Each row is a point on a landscape with many peaks, with its height.
A climber steps from a point to the highest of its 2 nearest points, and stops where none of them is higher. Distance is the straight distance between rows; heights are no part of it.
q309 height 54.1: [ -7   9   7  -1   1 -25   4   6 -14  18  -6 -39   3  -3  23  -5  32  -2
 -14  15   0 -25  -5 -23]
q558 height 42.4: [ -7 -21   2  -9  -5   9   4 -14  10  -6  15  25   1  13   5  25  11  -2
  14  40  -3  11   2 -12]
q777 height 37.2: [ 27   7  -5   4   2   9 -10 -15 -15   3 -28  -9  34   2   1  16  23  -1
 -11  -3  23   7   0  -5]
q812 height 53.8: [  4   3  -5  10  -6  19  23  -5   3  10   9  34   1  25  -7  29 -22   0
   1 -17  13   8  18  17]
q269 height 36.9: [ 19  17 -10   3  -1 -20  11 -32 -18   8  -3   4  14  17  16  24  49  17
  -1  22   9 -17  -2 -19]
q341 height 26.1: [-17 -17  11  -7 -16  -8 -23 -18   4   4 -18  21 -22   0  19 -25   3 -14
  -4  18 -10 -15  -3   1]
q913 height 18.2: [-16   9  -9   2  16   6  -6  30 -32 -16 -10  24 -15  15  17   6  -1  -8
  12   4  19  26  11  19]
q577 height 22.8: [ 14 -12  10  20 -21 -14  13  17  27   9 -24 -22  11   0 -27   0  14   7
   1 -15  -6 -13  -1  -9]
q997 height 21.0: [ -1  -2 -30  13  16   9 -21   2   3  20  18 -11   9  -1  25  -5  21  16
  -9   8  12  -9  17 -27]
q532 height 33.0: [ 25  -1   5   3  20  10  -9  -6 -11  -9  -4 -11  19  14  18   0  31 -19
   2  21   7   8 -15 -30]
q57 height 21.1: [-12 -11  -6  -9  24   1  -5  10 -24  -5  -7  16  -4  -1  13 -24  18  -9
  23   8   6   9   1   3]
q571 height 35.7: [  9  13 -13  27  -1 -13  16 -12  13  17  26  25   0   3  26  26  16  19
 -16   7   5  -9  13 -18]
q27 height 44.6: [  1   2  -7 -13  -8  -9  -8 -22  11  -9 -28 -12  -4 -10   9  -1   3  -4
   4   9   6 -26 -47   4]
q833 height 61.7: [ 17  -4   0 -22   8  14  -3 -38  -7  -4   8   9 -23 -10  18   9 -12  10
  -2   1  17  14  -7  -4]
q189 height 52.9: [-12  -1 -29 -15   6  -2  32  15  15  20   0  24  21 -13 -19  -1  -9  -6
 -15   3 -21  -5  -3  -4]
q106 height 48.5: [-17 -16  25   5 -17   4  16   0 -13   4   1  -9 -39  -7  18 -12 -11  17
 -11   0   3  -1  14  -8]
q923 height 33.3: [ 31  -7  -3  -1   1  37  14  -2  -3   2 -16 -18  27   3  -8  15   1  17
  14 -14  12   5   4 -12]
q512 height 65.7: [ 11 -10  16   3 -32  -2  -8 -12  15 -22  -8 -30 -12   5 -17   0 -12   2
  25 -16  -7 -10 -33  18]
q949 height 41.1: [  2  11 -15  20  -4 -31  -2  16   0  21   0   1  -3   1  22  20  24  21
 -16   0  19   9   8   1]
q835 height 29.5: [ 21  -4  26  17  -3  -3  -5   4   3 -19   1  -6  16  13  10  10   8 -26
   6   5 -12  25 -25  -6]
q276 height 36.2: [  5  19 -10   1  -9  -6   5  47 -23 -22 -41  22  13  -9 -18  16   3  -2
  20 -21  16  17  15  27]
q834 height 26.6: [  4  -5  27 -10   7 -13 -10   4  -5 -14 -15   6  -8  31  26  -6  12 -19
  16  30 -14  12 -27   6]
q991 height 61.1: [  0  -1 -16   5  -2  16 -30 -22  13  16  17   4 -12   6   1  -1 -14  -1
 -32 -21  13   6  19  -1]
q859 height 21.5: [-30  -4   4 -25   0  20 -45  -5 -12 -17  -7 -12  -5  15  13 -10 -14  -9
  11   3 -17   1  -6  15]
q790 height 35.2: [-30  -5  -1   5  23   1   3   4   2  -8  53  25  -9  -7  14   6  -3  -5
  -6  20  13  14   7 -11]
q231 height 38.4: [ -2  -1  18  -3 -36 -20  14 -25   6  -4 -15   5 -25   1  -2  14 -10 -15
 -24   7  -7  -2 -24   3]
q689 height 40.7: [-11  13   2  -4  -8 -24 -14  38   0  -5 -54  -2  -1  -1  -5  12  14 -12
  13 -29   9  13  13  14]
q626 height 73.5: [ 14   1   1  -1  -9  -7   6  -9  23   1  -1 -26 -10  -5 -36  -1 -29  12
  -7 -26 -16  -1 -26  16]
q454 height 48.2: [-11  -5  -9 -25  13   3  27  22  -7  18   5  20  24 -11 -12 -10 -11  12
   7  -2 -21  13  21  25]
q745 height 25.7: [  6 -16  17 -10  18   9 -23 -21  12  -7  37 -23   1   0  18 -26  21  -6
  31  43   9 -18 -17 -30]
q208 height 15.5: [ 12  13  26  30 -13 -27 -26 -18  15  -2  19 -28  -3  12  27   2  13 -13
 -15   3   4 -18 -30  -2]
q265 height 39.7: [-35   3   3  18  27 -13   9  25 -11  -5  23   7  -2  12  21  -3  12 -23
 -10  28  -1   7  -2 -13]
q409 height 64.9: [ -5  -5  18 -11   2  -9  10  -2   9  18  -6 -20   1 -33  10 -14 -10   8
 -23   2 -23 -19 -12  -9]
q510 height 41.9: [  4   6  24 -22 -13  -7  13 -23  -4  -6 -27  -2   1  -7  11   1  -7 -28
  -7  13 -10 -12 -44   1]
q143 height 60.4: [ -1 -17  29  -5   6  14   2 -11   6  -4  27 -17   4 -24  10 -18  -9  -2
  -6  14 -13  -7  -6 -21]
q783 height 41.6: [ 23  13 -18   0  11  -1   6 -33 -24  13 -15  -7  10 -11   8   5  29  17
 -13   2  25 -20   1 -19]
q919 height 55.4: [-16 -10  33  -8   2  16   5  -4  -3 -32  39 -15   2 -10  -6 -25 -23 -22
  25   4 -25  -6 -12   0]
q894 height 38.0: [  6 -28 -17 -11  -7  20   0   2  17 -11  33  14 -17 -24  -5  -2 -10   9
   7  16   9  12  12 -35]
q563 height 20.9: [  2  17  20  -1   6  -8 -13  -1 -20   1  -5 -26 -20  44  41 -18  20 -24
 -13  30  -6 -13  -8 -28]
q521 height 46.1: [ -5   5   4  -9 -14 -19 -21   4  10  14 -35 -19   1  18  -6  10  10 -16
  -4 -32   2   7   1  19]
q112 height 50.1: [ 38  14  -6  13   4   9  13  11   3  12  -9  21  16   3 -62 -16 -26  -3
  -2 -45 -12   7  29  19]
q436 height 30.0: [ 30  -3 -22   7   4  16  13  29  18  15 -13   1  33   5 -18   8  -1  26
  24 -23   1  -1  15  10]
q187 height 12.4: [-15  13 -29   3  -1   8  11  11  -7   0  24  21   2   6 -47 -16 -22   3
  14 -27  -5 -11  38  36]
q664 height 54.9: [  5   5  16 -11  -5   2  18 -13 -17  15  -1 -11 -19  -4  11  16 -20  23
 -21 -18  11  10   6   7]
q674 height 5.4: [-20   2  -4   5   3  -8 -23   3 -10  -8   5 -18   1 -26 -13  -1  -6  12
 -25  -4  14  11  -5  16]
q738 height 40.8: [ 18 -12 -15 -11   2  37 -14 -20  25  -3   7  -4  23 -12 -34  -7 -20  -7
  -3  -5 -10  -3   3 -20]
q592 height 32.5: [ -2  -2 -13   1 -14  -1  13  53  -1 -23 -32   6   3  -9  -6  13  -3  25
  33  -2 -14  16   8  13]
q522 height 34.2: [ 34 -14  -6   4  -4  14   1 -13  11   0  29   6   5 -15   3  10   7   2
 -12  17  12   8  18 -44]
q148 height 23.8: [-31 -13   9 -20  -8  21 -20 -19   4  10  -2  -1  -3  17  16 -15  -5 -13
   1  17 -22 -17   5  -8]
q362 height 24.1: [  7   5 -23   5  19  18   3  20  -6  21  19  12  10  -6  22   0   2   3
 -17  -9  16  10  25 -11]
q829 height 61.0: [ 17  20 -24   2   4  13  21  31   8   9  -4  43   1   6 -13  23 -36  14
   3 -25  14  -2  15  29]
q246 height 69.4: [-10  -6   0 -11   1  21 -27 -26 -11 -10  20  13 -28  -6   0  -8 -20  -5
 -12 -13  16  17  14   6]
q347 height 59.1: [  0 -14   1  10 -19   5 -16   3   5 -34  -1 -12 -33   5   7 -11 -11  -6
  27  -7  -4   5 -22   2]
q935 height 9.8: [-17   6 -20   6   2   6   7   8  14  23  15  10   8  11 -53  -2 -21  15
 -14 -15   1  -9  25  21]
q717 height 39.5: [-19   8  23   7 -22 -20  10  21  10  19 -24 -27 -19  11  11   7  -5 -19
 -16 -31  -7  -7   5  -6]
q541 height 25.9: [ 10 -18  -8  13 -24 -10   4   4  19   5 -36  19  -1  -6 -36  -9  13   4
   7  -4  -2  -9   7   1]
q100 height 52.8: [  7 -12 -28  -7  -6  25   7  -8   3 -20  -6  -2 -18   2 -14   1 -16   6
  30 -22  10  -2 -14  -2]
q95 height 15.4: [-17  11 -18  -1   4   0   9   1 -17 -26  14  30  16  -6 -27 -15 -12  -2
  41 -10 -32   1  36  36]
q852 height 19.7: [ -6  -2  30  30 -25 -34   5  22  16 -12 -19 -13   0 -11 -24   6   8  -4
   3 -19  -3   3  -5  15]
q753 height 45.1: [-10   4   9 -14  -2   5  13  13 -18  -6  -6   0  18   2 -16   3 -16 -10
   0 -21 -17  20  11  28]
q194 height 29.1: [ 14   3  37  -2  28  -4  -4 -19 -25  -5  40 -25  -4   7  26 -28  20 -14
  -1  39  12  -6 -15 -19]
q7 height 29.8: [  4  16 -15  -7 -17  -9  10  32  -8 -34 -26 -12   9 -13 -30  14 -16  21
  39 -22 -32  16  13  32]
q358 height 35.0: [-14  12  17  26  -8 -21  12   9  19  12  -9 -10   0   8  28  20   5  -9
 -15 -11 -17 -11 -10 -11]
q435 height 63.2: [ 23  17 -17  -2   5 -20   4  26  15  20 -32  13  -3 -24 -24   2 -12  23
  -9 -30   6  12   3  19]
q751 height 47.5: [ -6 -12   0  -3   5  23   0 -15  22   0  27  36   7   7   6  23 -21   5
  17  -2  -1  13  15   1]
q114 height 57.6: [  6   8 -28 -16  14  -8   4  -7  14  26 -19  16   1 -18 -20  -6 -11   8
 -27 -10  -1  -3  -4   3]
q79 height 47.6: [  4   3 -14   1  -5 -25   7  -3 -14  29  -2 -28  -8 -16   2  -3  29  24
 -25   2  21 -13   9  -9]
q530 height 29.0: [  6 -17   1  13 -16  -6   4  -8  10  -5 -36  26 -16   2   9 -10  19  -7
  15   8   0  -8  -7  -9]
q995 height 56.9: [ 15  17  -1   0  -6  -5  15  21   3  24 -39  -1   4  -3 -42  -2  -9  -1
  -6 -41   3  -1  23  11]
q101 height 53.0: [ -3   0 -25   5 -15  -1 -27  13  11  22 -17 -14  -2   8  -1  -1   3  -7
 -30 -19   3   2  13  -5]
q720 height 33.2: [ -2   8  26   4  30 -15  -6 -27 -11 -21  36  -1 -11  23  14   1  26  -4
   4  63  17  -2  -7 -23]
q617 height 18.8: [-30  -4  -1 -15   4  29 -23   1 -16 -24   5  19  10  35   1   3  -7 -29
  16  14 -15  22  11   1]
q620 height 37.9: [ -6 -12  25  -3  -7 -13   6 -13  -6  -4  22 -11   8  17   7  16  26  -1
  -3  55  -4   3 -18  -9]
q46 height 50.3: [ -4  12 -30  -9  16   0 -14  10  -7 -12  12  21  -7 -11  -4   6 -24  18
  11 -33   5  25  10  41]
q283 height 31.9: [ -3   1  12  24  -1 -12  10 -18  27   7  18  18  -2   5  33  14   9  -4
 -10  17 -22 -21  -6 -24]
q268 height 44.7: [ 32   4 -12   6   7  22  -9  -5   8  -3  -4  -2  15 -15 -41 -15 -23  -1
 -15 -36   0  12   7  -1]
q159 height 45.0: [-15   3   6  19   7   1  30   3 -16  -4   4   6   8 -10   1   4   4 -17
  -9   9  11  -5  -2 -13]
q905 height 48.1: [-10   0 -13  -1   8  14  25 -25  18 -11  -3  -2   1  -1  -4   9 -12  -3
  21  -3  -3 -25 -39  -7]
q631 height 23.9: [  1  -9  16  -9  21 -21 -11  31 -23 -10 -13   1   5  12  15 -19  26 -14
   8  27 -11  39  -7   9]
q127 height 18.1: [-12  -5 -15   3  13   6   5   0 -12 -24   5  40   5  -3 -17 -15   0 -17
  26  -5   0   5  14  13]
q929 height 3.6: [ -6  -3   4  20  -3  -5 -20 -21   4 -10  21 -18 -10 -21   7  14   4  24
 -17  17  19  -4 -13  -6]
q415 height 55.3: [  8  13 -22  -6   8  13  -2  22 -14  -1  23  45  -9  -7 -14  14 -33  26
   6 -16  24   5  30  40]
q280 height 32.4: [ 16   1   1   9  -7 -17  12 -33  -9  -3 -25  26 -14  16  23  11  29  -2
   9  20  10 -12  -6 -15]
q356 height 66.6: [ -3  -1  20  -5  12  -3  -8  -1  13   7  -9 -28   2 -21   5 -16 -18   8
   1 -30 -22  -8 -17  15]
q636 height 7.3: [-16   0 -13  -3  -6   7 -20  21  -9   6  12  -8  17 -18 -36  -7 -12  17
 -25  -3   1  11  28  22]
q567 height 50.0: [-25   1  23  -4   8   3  25   3 -21 -18  13   2  10  -7  -6  -2  -9 -22
   3  -1 -13  12 -16   8]
q198 height 20.8: [ -8   5   9 -11 -16   6 -26 -49   1   9  13 -13  -2  11  21  -1   5  -3
 -19  27  -4 -35  -7 -18]
q491 height 42.8: [-15 -17 -17  -2  -6   5  19  13  -5  -1  23  -7 -32 -26 -10 -15 -10  21
  -6  -1  13   5   9  -6]
q505 height 22.7: [  3 -24 -17  -7   3  20 -31 -13  15   2  24 -23   5  -3   1 -16  15   7
  17  11  10  -9  -2 -20]
q51 height 18.3: [  4  16  31   1 -14  -4 -12 -39  -2  10   3 -38   7   5  12   8  -1  -4
 -28   6   3 -25 -22  -2]
q352 height 59.9: [-10  -4  23  -5  -2 -24  -5  26   4   1 -12 -29  -4 -15  17 -25  12 -12
   3  16 -13 -14 -24  -4]
q976 height 27.0: [ 19   5 -43  -7  19  18  11  27  14  29  19   4  17   3   1   7  -9  20
   3 -25   9   4  11   1]
q76 height 23.7: [ -8  12  35  -8  26 -18  12  10 -17   8 -15 -18  -3  46  34 -12  27 -13
   7  43 -15  -8 -11 -11]

Where does a climber stop that starts at each point below?
q505: q829
q7: q246
q674: q57
q283: q626
q617: q783
q510: q626
q231: q626
q592: q246
q997: q783
q51: q783
q859: q783
